Points, in no order, along strands that fork and pass close to each other.
In the rows, zero is written as 128.
Two points are linked if the straight distance between their rows is under 80.1. Some points are linked to none.
z_101: [150 122 109 143 123 119  76 124 161 111 153 140 128  75  83 139 109  97
 115 161 154]
z_745: [ 75 165 151 136  89  82 121 156 144 131 174  87 178 157 121  99  90 117
 113 154 123]
z_933: [ 58 124 152 131 134  73 132 132  79 119 118  78 139 132  81 116 159  91
 145 174 123]
z_46: [105 135 135 115 112  85  81 160 175 117 199 117 119 168 102  99  87 171
  92 116 121]
z_672: [ 99  77 120 144  98 133 160 116 164 135  94 138 107 135  76  98 156 174
 175  95 134]
z_269: [171  78 108 133 133 149 150 132 149 130 100 135 102 119 135 157 156 117
  98  82 131]
z_64: [129 124  97 104 149 200 195  72 149 117 111 177 106 137 139  88 112 142
 150  70 166]
z_562: [101 147 108 116 155 101  80 116  50 145 124 155 146  98 136 151 181  92
 156 155 151]
z_205: [114 119 134 149 134 168 166 163 148 117  78  86 126 122 115  94  99 100
 176 136  88]
z_241: [ 93 180 163 152  79 104  88 125 127 158 187  90 180 164 145 113  97 149
 122 125 107]
z_346: [183 135 132 114 132 148 136 136 161  81 156 134 131 129 176 145  68 134
 104 169 133]
z_445: [172 195 118 129  80 137 123 118 111 153 125 156 153  99 184 151 127 134
 152 156 109]
z_700: [152 142 147 114 110 155  74 144 138 141 202 153 135 177 165 114  84 164
 122 124  78]
z_367: [ 83 136 128 109  90  76 107 112 176 117 190 161 106 167 108  81 113 177
  93 101 160]
z_998: [137 173 155 114  86 110 118 126 122 153 114 170 177  94 172 128 128  98
 167 169 134]
z_723: [126  77 125 140 173 112 120 135  97 139  95 121 158 148 116 188 184 168
 112 128  97]
z_220: [147 121 103 135 122 164 140 149 172  97 118 107 114 121 122 107  78 102
 131 155 131]
z_983: [ 92  81  87 146  97 150 150  91 158 123 117 138 124 128  92  87 143 161
 192  90 139]
z_502: [128 130  90 108 154 179 183 108 146 129 112 161  72 144 112 107 138 112
  95  51 150]
z_173: [174 139 114 132 122 152 187 126  84 113 133  71 131 146 152 166 104  68
 106  95 134]
z_462: [162 120 136 114 154 142 174 143 111 135 132 147 114 137 185 168 151 107
  84  73 105]
z_135: [151 117 118 155 125 105  63 124 149 125 163 124 128  93 115 148 131 102
 114 156 119]
z_50: [142 168 114 131 137 172 190 126  77 112 128  99 140 100 143 139  80  66
 149 140 149]
z_479: [115 143 136 114 156 164 166 145  62 175  47 145 168  97 109 148 127 132
 181 148 133]
z_19: [178  93 156 157 145 174 163 126 138 112  67 109 130  94 133 158 130 102
 137 125 135]
z_142: [163 132  85 125 139 134 133 132 105 117 167  95 130 114 153 170 110  85
  87 115 107]
z_69: [118 109 182 144 119  92  91 131 164 130 100 141 173 114 138 120 147  95
 148 169 135]
z_785: [190 127  95  73 169 156 148 138 135  92 162 113  88 129 124 128  69 180
  73 138 172]
z_697: [ 92 169 194 149  74  96  94  69  73 153 130  84 149 172 156 123 164 168
 127 132 112]
z_49: [131 125  69  67 150 166 144  79 147 111 170 195 123 131 130 111  90 162
 108 128 179]
z_98: [146 148 122 121 127 123 116 122  93 157  90 151 174  98 162 170 179 129
 150 147 112]
z_412: [172 118 154 125 144 165 212 144  96 117 112  91 115 162 155 154 110 108
 109  56 133]
z_727: [168 149 123 134 122 134 120 110  99 138 117 136 163  88 174 179 153  99
 134 149 121]
z_9: [111 107 162 137 158  98  96 128 102 127  81 141 180 126 116 164 191 151
 146 165 113]
z_904: [100 102  62 134 115 173 156  93 158 114 122 143 109 133 111  82 115 146
 178  81 141]
z_819: [ 89 111 142 151 119  70 122 125 116 108 127  76 116 134  81 120 164 105
 125 167 122]
z_549: [142 126 118 130  97  96  69 126 192 112 175 138 134 122  93 118 103 148
 105 142 142]
z_985: [ 85 144 167 145 108  57  75 110 114 128 183  82 142 115 100 121 127 113
 114 158 129]
z_74: [149 124 138 118 162 149 168 149 151 128 135 176  90 134 175 141 156 112
  84  84 108]
z_850: [100 132 111 131 108  85 107 164 135 120 190  96 140 143 112 118 114 116
 114 149  91]
z_105: [167 125 117  86 137 134 114 152 172  94 153 148 110 138 154 120  63 163
  94 162 127]
z_359: [151 206 132 116  84 117 121 131 116 169 105 172 145  86 164 131 136 117
 166 162 139]
z_714: [ 75 139 111 132 138  85 128 138  70 131 136 100 148 111  99 130 164  78
 152 166 122]
z_108: [115 100  97 152  87 108 119 112 170 112 127 117 110 123  65 105 136 120
 141 146 153]
z_925: [188 135 120 135 124 144 152 129 128  95 142 122 139 122 192 172 113 111
 109 134 116]
z_476: [132 116  63 113  97 178 145  86 171 102 124 134 121 135 114  89  67 154
 160 128 159]
z_761: [160 127  91  57 152 164 147  96 150 114 155 179  98 128 139 112  80 191
  93 141 193]
z_138: [127 155  85  72 161 141 129 130 162 123 173 181  80 137 117 102  97 147
  69 126 141]
z_11: [114 110 151 143 188 174 128 134  92 142  66 105 127  77 103 128 128  79
 178 125 139]
z_8: [ 94  97 162 142 185 114 106 131  86 118  73 129 170 132  77 165 167 142
 146 172 128]
z_478: [ 95 125 173 155  86  73 111 141 172 128 161 106 143 169 151 101 124 145
 104 128 121]
z_289: [118 127 202 165 105  73  51  86 132 128 141  98 140 144 139 125 160 139
 120 151 123]
z_102: [160 122 129 100 148 157 178 150 156  94 139 160  94 156 190 120 106 125
  94 133 127]
z_228: [ 92 107 140 132 167 152 130 148  83 136  93 122 129  88 114 108 131  63
 180 142 149]
z_125: [129 105 113 129 168 122 125 125  78 152  80 131 184 129 128 207 171 161
 116 136 100]
z_806: [168 198  93 121 103 144  95 130  90 144 175 132 152  95 150 159  98 129
 130 140 105]
z_122: [115 149 132 107 136 112  90 160 118 121 183 128 163  87 100 121  80  83
 138 167 134]
z_193: [133 130  81 129 133 186 174 113 157 104  96 115  67 136 126  83  88 143
 150  66 139]
z_655: [136 106  91 146  81 101  97 109 176 111 152 143 122 114  84 120 128 137
 119 147 154]
z_283: [153 191 126 141  62 139  75 112 104 181 156 143 155 133 144 124 119 143
 155 148  97]
z_317: [160 125  58 107 136 170 136 129 154  98 147 106  94 119  93 110  60 141
 100 138 160]
z_251: [149 160 104  73 183 161 163 119 151 116 147 175  66 142 142 102  92 134
  57 139 154]
z_639: [160 130 114 141 129 170 165  73 142 117  84  99  98 113 125 123  91 162
 163  22 153]
z_546: [143 109  85 116 145 149 156 139 161 113 136 154  77 140 140 112 135 105
  90  98 136]
z_104: [184 133 131 112 156 153 178 135 129  90 156 137  93 162 196 141  92 127
  79 129 146]
z_214: [181 137 139 108 159 159 192 102 149  97 121 159  75 162 158 125 119 128
  76  96 188]
z_577: [146  91 159 133 104 130 146 158 189 116  91 140 149 137 148 120 126 123
 142 144 109]
z_743: [145 133 126  76 131 125  98 174 175 109 167 134 134 159 142 104  55 169
  92 155 113]
z_631: [130 113 108 154 137 125 126 144 130 125 117 103 133 104 111 142 145  70
 125 153 119]
z_178: [173 138 110  66 185 148 134 157 127  97 180 123  97 137 150 134  70 178
  64 142 134]
z_501: [133  99 123 119 164 164 194 162 129 133 110 126  88 145 133 127 138 109
  99  64 109]
z_835: [123 176 137 143  65 107  83 110 103 183 141 131 154 156 147 121 160 150
 157 145  96]
z_724: [ 97 139 123  88 127 130 136 159  64 165  61 174 131  98 134 118 152 125
 185 151 174]
z_618: [117  52 123 155 162 142 145 142 140 156  81 130  97 132  72 141 162 169
 120 100 116]
z_613: [180 133 150 156 135 183 170 118 153  72 108 106 119 112 146 125  76 101
 140 158 164]
z_123: [127 110  92 123 154 145 182 169 117 123 142 116 100 147 153 132 133  87
  98  93  93]
z_402: [161 142 108  95 158 176 187  75 144 107 129 179  73 151 152 110 100 146
  91 114 197]
z_852: [116  77  79 132 105 124 145  95 155 126 140 171 103 125  98 128 182 143
 131  97 153]
z_615: [179 121 110 150 111 182 160  66 153 105  78 109 107 110 125 127 101 142
 157  61 173]
z_414: [148 141 156 123 114 154 183 144 117 123  79 140 172  94 160 142 121 102
 171 165 120]
z_7: [147  98 152 163 106  93  57 109 152 134 158 130 117 139 151 136 170 141
 121 133  95]
z_184: [140 119  87  69 113 114  83 120 182 113 179 167 137 142 106 100  89 202
 105 123 159]
z_408: [112 109 131 157 113 106 105 120 156 121 114 117 124 103  75 103 136  88
 143 167 158]
z_735: [125 189 131 108  98  97 112 131 104 178  78 162 142 104 143 126 164 132
 166 157 134]
z_664: [118 165  93 106 166 147 162 121 170 126 141 193  77 137 113 102 147 108
  74 108 135]
z_897: [112 145 164 100 108 107 125 138 105 160  95 174 176  93 160 116 145 101
 182 166 157]
z_147: [151 133 130 113 141 195 197  81 143 117  91 166  88 137 129 116 110 153
 136  34 172]
z_758: [116  52 131 147 184 128 135 146 114 155  89 126 120 147  90 180 167 168
  95 115 102]
z_961: [166 150 110 125 131 160 176  66 137 100  96  97  84 144 139 105  81 160
 157  25 177]
z_398: [124 111  65 141 125 184 158  77 146 118 106 120 115 114 122 107 116 148
 177  47 141]
z_232: [112  88 119 161 159 104 112 116 117 116  94  95 113 120  67 139 187 113
 129 153 129]
z_54: [107 161 125 123 121  78 117 131  82 164  79 135 163 147 114 161 190 189
 153 155  98]
z_40: [121 107 126 157 138 144 113 120 152 123  87 119 113  84  75 103 140  82
 162 145 156]
z_775: [ 91  88 161 163 199 140 115 130 100 126  64 123 155 132  58 155 126 160
 147 162 122]
z_646: [138 123  78 100 113 149 114 140 179  97 144 114 122 123  76  99  57 147
 120 160 150]
z_658: [ 97 170 114 133  93  80 105 127 103 156 152 110 158 127 132 130 148 115
 150 155  97]
z_368: [ 96 124 145 145 117  92 104 145 136 124 138 110 147 112  98 106 127  69
 139 172 141]
z_522: [145  71 124 136 159 126 131 144 132 141 114 144 106 123 148 162 180 126
  89  90 108]
z_705: [126 119 137 149 110 102  65 129 140 131 207 134  89 158 126 121 143 143
 100 115  86]
z_974: [162 119 105  65 135 152 137 132 170 105 148 170  94 136 140 103  68 186
  96 157 165]
z_4: [107 142 155 128 129  96  64 126  98 143 173 150 157  89 135 129 127  82
 151 168 147]
z_314: [ 87 121 150 122 165 139 143 143  75 161  55 147 182 114  98 148 137 142
 183 165 125]
z_10: [104 189 162 155  68 103  78  79  75 177 137 104 148 171 137 113 166 160
 142 143 118]
z_373: [119  75 120 135 147 143 165 156 158 140 103 151  89 132 102 123 164 143
 119  92 118]
z_380: [ 77 181 198 131 103  88  83  65  62 131 107  90 158 152 149 129 166 157
 129 138 131]
z_107: [133 160  80  96 164 173 186  96 150 124 126 181  80 138 111 101 129 106
  79  89 159]
z_459: [170 108 126 132 120 138 108 134 175 112 143 165 100 129 180 142 134 130
  98 120 115]
z_44: [142 125 116 145 120 121  74 140 125 132 195 132 120 146 154 142 135 129
 116 121  77]
z_829: [128  97  63 121 106 152 141  99 167 116 143 177 106 126 116 115 141 134
 119  95 161]
z_372: [ 89 191 144 128  92  66 122 120  80 162  88 112 145 158 120 131 188 179
 148 145 107]
z_747: [ 62 124 125 120 181 119 131 138  48 126  86 116 154 122  78 132 171 110
 173 152 136]
z_127: [ 83 105 136 129 125  96 162 153 163 122 141 158  74 160  92  93 176 134
 115 110 113]
z_938: [148 130 109 104 100 106  59 125 186 108 188 149 134 131  91 113  97 197
 108 114 149]
z_556: [137 110  98 151 116 162 137 127 177 106  98 107 103 109  96  98  96 104
 153 131 142]
z_870: [142 130  66 112 139 187 169  93 145 104 120 123  69 144 131  84  61 152
 131  98 165]
z_591: [ 68 109 172 134 111  68 154 143 123 116 114  68 134 166 102 116 160 143
 130 144 101]
z_56: [182 120 155 124 144 177 202  94 143 111  96 139  77 159 132 131 110 146
 119  40 182]
z_679: [173 153 133 135 103 137 107 109 121 138 135 148 159 106 192 165 139 122
 144 146  91]
z_931: [100 107 124 142 139 119 150 155 107 141  87  99 160 127 109 137 158 112
 156 149  93]
z_531: [156 141 115 121 149 153 118 144 136  90 154 117 137  77 108 142  72  82
 113 163 152]
z_970: [130 134 152 118 136 162 180 143  96 152  61 147 178  88 135 150 133 121
 179 155 130]
z_879: [111 144 119 139 139 165 174 155 113 124  93  89 144 103 122 112 107  78
 176 138 103]
z_614: [ 97 160 187 163  83 128  83 121 124 144 206  79 160 168 138 107  91 171
 103 112 115]
z_833: [ 84 110 137 113 140 120 120 149  84 143 110 153 149  92 134 115 136  71
 177 164 160]
z_206: [ 83  84 137 127 144  99 164 173 113 136 123 114 123 158 117 138 178 154
 129 123  77]
z_565: [107 120 103 122 113  92 108 161 172 114 184 121 104 156 111 103 109 132
  98 133 112]
z_606: [ 79 150 212 127 123  68  79  84  85 114 101 103 168 145 135 144 178 148
 133 150 135]
z_537: [146 153 126  87 173 153 157 138 152 106 154 179  77 151 178 108  99 125
  73 142 125]
z_926: [163 155 170 158 166 166 172 120  92 119  84  60 130 109 132 141  93  82
 161  82 139]
z_321: [133 135  77 112 129 138 170 158 114 132 161 124 121 143 175 145 128 106
 105 108  87]
z_736: [185 130 133 135 130 165 158 128 157  72 128 115 119 127 157 136  70 123
 111 166 157]
z_70: [117 100  95 137 109 100 115 107 158 127 171 170  75 127 111 120 180 148
 108 109 136]
z_486: [137 109  81 146  90 164 137 100 185 107  98 129 121 120 100  86  96 132
 171 128 150]
z_508: [ 72 132 154 103 148 104 134 150  70 151  74 153 173 130 100 120 160 135
 180 162 151]
z_881: [131 128 141 122 156 126 141 142 172 138 142 196  79 137 149 120 171 118
  91  96 105]
z_371: [182 144 116 108 145 158 123 139 144  78 156 109 131  92 108 145  51 126
  97 167 160]
z_872: [150 114  84 150 140 148 127 131 134 109 128  87 113 100 101 133 106  68
 113 134 130]
z_962: [131 125 156 126 135 119 112 151 166 138 161 189  97 153 173 109 159 133
 109 112  90]
z_991: [110 114 153 131  99  87 130 160 188 122 146 145 121 176 153  93 128 141
 116 124 113]
z_588: [128 122 103 123 159 148 166 137  65 158  70  96 170 108 114 173 151 114
 135 120 109]
z_97: [146 143 151 129 108 103  47 144 185 113 173 119 154 127 104 119  85 152
 111 140 126]
z_536: [147 146 144 101 108 119 108 154 172 109 157 128 168 148 160 115  57 142
 114 165 108]
z_551: [ 93 147 153 128 113  88  90 154 144 121 168 117 160 111  91 107  92  88
 127 173 143]
z_307: [ 64 188 178 134  91  73  95 116  93 161 160 105 176 122 140 111 122 120
 134 152 153]
z_530: [146 140 131 130 129 150 143 136 112 114 126 128 153  84 154 146 111  68
 139 166 134]
z_845: [144 103 158 124 172 179 208 157 122 151  98 136  91 142 131 142 114 126
 104  56 107]
z_272: [141 101  63 151 121 140 118 117 154 110 137 107 104 103  77 126 122  95
 113 127 147]
z_79: [ 99 136 103 121 149 118 151 148  72 149  80 111 171 121 110 155 173 129
 157 146 104]
z_982: [176 119 116 156 117 187 154  92 167 102  72 117 110  90 112 125 109 116
 160 109 171]
z_919: [156 137  95  99 146 146 137 150 128  99 184 129 104 144 175 140  79 126
  81 129 108]
z_547: [201 134 105  97 158 155 131 125 142  74 164 105 114 115 121 147  60 164
  85 150 179]
z_981: [148 145 104 123 149 125 129 122  76 164  71 143 180 112 139 197 181 154
 133 135 111]
z_387: [107 168 188 155  95 112  42  82  78 175 178 122 169 133 123 118 136 131
 154 146 141]
z_357: [ 95 120  82  95 135 183 175  83 157 114 129 192 111 148 126  73 107 136
 150 105 155]
z_313: [148 108 103 140 148 127 125 130  94 143 111 102 150 107 146 176 175  94
 111 123 102]
z_744: [130  82 136 147 162 174 169 145 143 159  72 114  87 118 100 131 111 165
 133  68 101]
z_322: [177 107 143 129 145 172 191 129 145 109 104 125  78 145 146 134 117 125
 105  68 150]
z_53: [107 196 144 114 101 107  61 141  94 166 194 136 179 111 107 120 103 126
 155 132 127]
z_270: [140  83 159 141 174 161 124 135 110 136  55 135 166  89 112 171 151 118
 145 152 133]
z_640: [130 133 149 132 133 100  88 120 111 143  99 138 178 114 146 151 185 120
 161 163 109]
z_814: [124 146 107  82 142 120  89 137 178 126 191 182  87 155 116  95  98 167
  88 119 126]
z_762: [179 126 144 139 113 140  87 128 168 111 158 152 130 120 190 147 106 132
 111 141  95]
z_58: [135 156  93 116 110 121 125 157 124 126 176 125 146 132 160 138 103 118
 128 150  81]
z_278: [129 143 145 115 135 139  80 148 155 133 196 178 101 176 162  97 105 149
 100 119  84]
z_23: [135 111 153 144 112 120  94 132 128 156 150 155 133 156 181 140 176 149
 141 114  68]
z_669: [118 135 125 118 135 131 133 135  85 135 113 142 162  83 143 139 139  69
 160 162 137]
z_143: [146 118  48 130 117 164 129 108 157 101 137 112 103 111  77 119  79 116
 111 117 160]
z_957: [ 86 145 126 139  90  66 114 127  86 146 162  92 134 154 139 132 171 136
 136 144  79]
z_112: [127  83 156 155 194 162 114 124 116 145  46 120 151 103  75 160 134 141
 141 144 133]
z_695: [ 85 141 204 173  85  86  96  91 137 125 152  67 132 148 155 117 131 157
  89 126 128]
z_592: [121  93 127 165 132 138 116 110 150 131  69 107 125  97  62 110 158 129
 174 139 144]
z_883: [166 152 112  77 164 155 110 155 118 105 201 141 103 145 174 137  75 163
  80 132  98]
z_923: [196 127 126 113 154 155 170 105 141  87 150 136  74 160 163 140  91 139
  71 112 188]
z_394: [ 82 118  98 114  82  86 132 124 176 105 181 145 109 160  85  80 108 163
 108 119 159]
z_218: [ 86 150 128  92 115  84 104 158  71 162  77 174 125 123 136 107 166 138
 171 148 186]
z_17: [136 160 127 114 152 172 183 133  49 175  49 128 141  85 116 157 128 131
 160 125 158]
z_561: [120 198 121 115  98 110  70 127  89 172 168 149 157  95 122 126 118 113
 160 155 124]
z_385: [ 98 171 130 129 131  79  67 102  57 150 142 135 146 111 132 135 178 112
 158 166 131]
z_264: [ 47 171 195 101 121  67 102 102  61 126  91 129 163 143 143 119 171 155
 148 139 185]
z_215: [126 139  93 117 124 113 116 165 138 112 180 109 145 131 130 128  81 113
 102 152  95]
z_605: [125  82 119 154 133  92 113 134 136 121 133 124 100 135 118 143 191 132
 114 126 105]
z_628: [168  87 159 144 156 162 147 129 116 135  62 122 165  94 139 189 142 125
 127 130 125]
z_187: [144 145 153 138 104 109  58 137 159 129 174 131 166 123 139 129  94 121
 124 155 107]
z_288: [ 58 164 164 120 102  67 110 130  92 154 127 128 170 117 138 104 145 105
 153 159 168]
z_485: [121 145 152 109 136 130  67 141 163 133 207 171  93 171 121  85 106 172
  89 108 109]
z_595: [121  93  96 132 144 165 169 125 158 136 106 162  75 132 102 112 156 125
 119  64 141]
z_940: [140 104 132 162 172 167 139 125 137 165  59  81  98 104  95 147  83 171
 144  54 106]
z_209: [101 165 104 105 156  98  96 127  51 143  89 169 140 111 119 151 197 137
 154 149 162]
z_174: [152 101 118 122 155 131 142 144 108 152 134 136 126 127 176 174 172 119
  96  80  88]
z_886: [ 82 146 195 157  87  67 103 118 144 130 144  81 158 145 150 108 131 130
 111 146 132]
z_918: [150 124 146 134 158 168 166 123  82 129  78  98 152  95 134 158 125  75
 146 117 139]
z_14: [149 110 164 132 112 145 161 154 153 127  82 138 172 111 158 139 131 111
 161 161 104]
z_516: [105 117 104 130 112 121 170 170 121 136 113 107 156 136 139 126 144 110
 145 149  84]
z_176: [ 77  77 175 142 116  83 163 157 144 123  97  96 121 160  87 111 161 166
 135 133 101]
z_32: [180 112 151 131 136 154 174 128 101 140  83 122 170  98 164 202 146 130
 124 120 119]
z_815: [ 95 150 103 103 179 132 117 137  41 149  62 167 159 116  96 169 178 140
 151 138 158]
z_149: [150 176 145 133  82 133  66 128 132 150 176 138 177 128 152 134  89 131
 146 150  96]
z_521: [ 94 182 163 136 106  93  44  84  50 166 159 132 142 130 128 115 158 129
 160 152 147]
z_421: [174 151  97 123 122 139 164 121  82 124 146  91 144 117 167 187 113  77
  96 107 122]
z_442: [158 168 153 151 155 171 185 121  83 101 118  70 132 113 143 132  75  61
 155 112 166]
z_404: [150 156  81 101 125 145 151 148 116 116 178 129 131 143 183 147  94 124
 107 129  90]
z_472: [140 105  60  99 124 173 154  80 146 107 158 175 109 127 128 123 101 134
 109  94 181]
z_911: [185 119 133 134 123 148 169 129 116 121 115 127 147 117 194 184 142 121
 114 114 111]
z_355: [106 180 132  98 100  80 100 150  89 183  96 169 121 105 137 104 158 125
 162 155 166]
z_649: [ 83 102 121 123 115 112 179 132 171 126 133 169  83 156  78  83 158 154
 133  98 141]
z_900: [111 138 107 123 113  92 136 138  86 168 101 131 153 151 141 156 195 177
 146 135  75]
z_315: [137 111 105 129 148 159 188 145  75 149  87  77 149 126 132 165 134  97
 125  90 101]
z_855: [119 114  92 134 140 178 173 150 169 120  95 118  75 140 113  84 114 139
 152  74 110]
z_426: [134 129 145 157 122  88  37 115 141 125 192 113 134  99  90 138 129 123
 116 148 117]
z_366: [178 138 143 121 115 152  73 131 144 121 191 152 136 146 173 139  81 150
 121 139  88]
z_750: [ 94 105 111 124 120  99 166 168 120 138 143 112 133 157 139 131 166 122
 135 134  73]
z_296: [ 73 191 162 143  85  70 100 130 113 151 183  85 185 133 134 110 100 134
 126 142 129]
z_207: [100 144 176 142  99  97  74 136 155 130 205  97 130 179 124 100  92 177
  87 106 121]
z_898: [115 160 184 162  90 101  53 102 115 166 158 127 178 133 151 115 128 126
 147 149 119]
z_827: [116 170 152 107 125 106  61 151 116 134 196 133 187  96 110 127  89 108
 140 145 126]
z_968: [133  90 167 150 110  90 102 125 178 123  89 123 150 119 111 129 166 123
 138 157 130]
z_568: [107 120 196 151 128  65  68  92 121 120 112 111 158 136 131 138 184 131
 138 165 128]
z_936: [121  94 128 161 162 152 142 142 121 138  72  90 137 113  89 134 147 111
 150 130 106]
z_37: [ 64 139 159 116 126  86 135 143  86 145  97 126 175 126 117 104 157  98
 173 169 153]
z_625: [108 123 144 139  71  68  92 107 184 119 172 129 111 152 112  98 127 173
  99 118 152]
z_388: [ 95 121 163 153 104  54  90 111 124 108 152  80 112 129  99 126 156 118
 114 159 123]
z_440: [178  97 148 151 143 172 178 121 135 117  78  88 102 128 122 144 106 122
 120  64 137]
z_62: [ 69 167 154  96 118  69  98 127  60 146  90 159 140 137 131 117 175 148
 168 144 182]
z_247: [183 118 157 160 137 183 161 118 155  97  79 105 118  94 133 130 100 100
 151 130 155]
z_395: [167  99 130 120 141 167 183 148 160  97 110 140  99 138 168 134 113 121
 106 116 125]
z_873: [142 148 147 122 152 170 199 120  57 152  65 103 155  93 127 166 117 100
 157 111 151]
z_245: [145 109 130 128 144 167 201 152  85 143  96  81 122 147 139 160 111 114
 123  63 100]
z_390: [134  69  97 163 138 123 113 108 136 122  90 108 109 110  73 145 190 136
 121 115 143]
z_495: [181 147 133 137 126 155 172 123 109  98 130 113 153 102 172 168 105  82
 126 145 148]
z_599: [115 114 153 159  87  56  80 106 164 120 165 104 113 135 103 118 140 146
 100 139 131]
z_609: [116 128 103 105 154 147 165 153 175 113 135 177  75 150 135  89 128 109
  89 114 122]
z_734: [128  62  75 148 126 143 141 102 141 138 100 140 101 115  87 139 186 148
 128  82 151]
z_450: [175 121 127 114 139 148 198 131  93 107 144  95 106 169 165 158 108  87
  87  76 137]
z_139: [139 124 152 160  99 107  74 114 121 150 155 129 149 147 170 136 163 136
 149 138  76]
z_773: [ 70 129 166 131  96  56 130 130  95 125 133  77 135 164 137 132 171 147
 122 141  90]
z_856: [187  92 122 136 123 144 134 123 165 108 124 152  99 114 162 152 143 121
  85 103 138]
z_691: [201 136  93  91 153 148  91 135 146  84 176 117 115 103 122 156  78 157
  77 128 142]
z_716: [129 124 142 124  92 103 122 160 182 117 144 130 150 154 162 112  99 122
 119 153 105]
z_950: [ 94 115  75  96 115 146 157  99 172 116 154 191 109 158 107  73 112 145
 131 121 159]
z_706: [140  98 144 132 163 186 187 142 143 159  85 148  78 125 102 127 109 152
 117  49 123]
z_208: [124 133 199 174  91  96  45  98 148 146 173 108 158 144 133 119 123 136
 123 143 128]
z_653: [ 95  73 151 135 105 100 161 139 159 129  95 128 102 146  78 107 169 172
 140 116 121]
z_397: [ 87 119 113 141 170 121 117 133  69 129 103 105 151 108  98 133 172  75
 153 156 127]
z_464: [109 115 187 124 127 109 113 140 133 143  87 158 176 100 147 122 148  83
 169 172 147]
z_603: [144 145  92 141 124 122  89 118  88 146 167 116 149  99 151 170 138  94
 124 139  89]
z_699: [134 117 113 150 141 183 171 155 165 114  78  87  96 125 119  98  96 123
 160  96 100]
z_809: [119 116 123 136 108  85  79 116 161 122 192 160  68 142 112 114 156 151
  98 104 121]
z_86: [136 115  62  85 124 180 157  98 158 103 136 148  98 138 122  80  64 161
 133 133 167]
z_353: [138 128  94 139 122 122 100 133 102 146 172 122 133 132 169 156 158 123
 122 124  75]
z_555: [123 190  93 124 102 103 100 128  87 170 146 142 150 102 136 136 148 109
 149 157 110]
z_929: [ 90 151 168 137 125  73  52 113  87 138 181 121 153 108 114 125 138  99
 140 158 142]
z_320: [ 90 115 101 110 106 116 156 121 187 123 142 187  97 161 103  74 145 143
 125 113 152]
z_922: [141 131 109 113 113 134 119 154 182  94 138 110 139 125  98  96  54 115
 123 171 141]
z_525: [143 102 101 150 125 114 111 144 158 122 139 116 121 111 129 141 140  98
 113 149 111]
z_256: [ 97 129 105 128 115  84 141 147  91 151 141 117 137 153 149 144 188 151
 140 126  70]
z_391: [ 87 128 180 134  89  63 100 111 126 126 181  94  79 166 135 113 150 152
  90 108 106]
z_951: [133 150 107 138 140 173 176 143 104 106 120  81 133 116 131 118  77  61
 144 140 123]
z_523: [127 126 168 139 106 119  93 134 154 154 169 168 124 176 185 108 144 145
 129 109  77]
z_946: [117 117 124 168 175 158 130 126 139 152  53  68 107  94  81 127 115 148
 161  84 110]
z_63: [109 110 136 164 190 160 120 133 111 144  61  85 119  97  77 127 129 112
 162 113 115]
z_121: [ 85 110 176 136 111  67 114 130 123 128 161 123  89 167 140 120 179 152
 108 116  88]
z_405: [102 120  84 105 110 110 125 149 180 105 165 140  98 165  95  80  91 143
  99 135 138]
z_188: [136  80 145 147 138 114 119 144 146 128  85 124 145 118 114 154 170 128
 133 149 112]
z_796: [173 120 166 154 153 170 174 122 109 128  71  70 131 117 124 154  99 112
 143  80 121]
z_172: [ 84 105 151 125 129  75 145 151 133 124 154 136  86 162 122 107 183 137
 105 108  90]

Follow the links from the first point to the second, and from the first to the third. Name the last point that the two ways share.
z_247 / z_946 / z_758 | z_628
z_97 / z_653 / z_900 | z_957
z_773 / z_367 / z_639 | z_63
z_64 / z_951 / z_174 | z_322
z_904 / z_850 / z_142 | z_931
z_8 / z_850 / z_346 | z_628
z_714 / z_931 / z_785 | z_404
z_184 / z_63 / z_450 | z_931
z_314 / z_931 / z_367 | z_565

A fork is a point with three links, a tip a point with one. Leave the first point through the second and follow the links. Name the first fork or tip that comes.
z_521 / z_387 | z_549
z_476 / z_486 | z_135
z_922 / z_220 | z_322
z_322 / z_56 | z_391
z_97 / z_187 | z_815
z_107 / z_502 | z_98
z_522 / z_174 | z_7
z_398 / z_904 | z_957
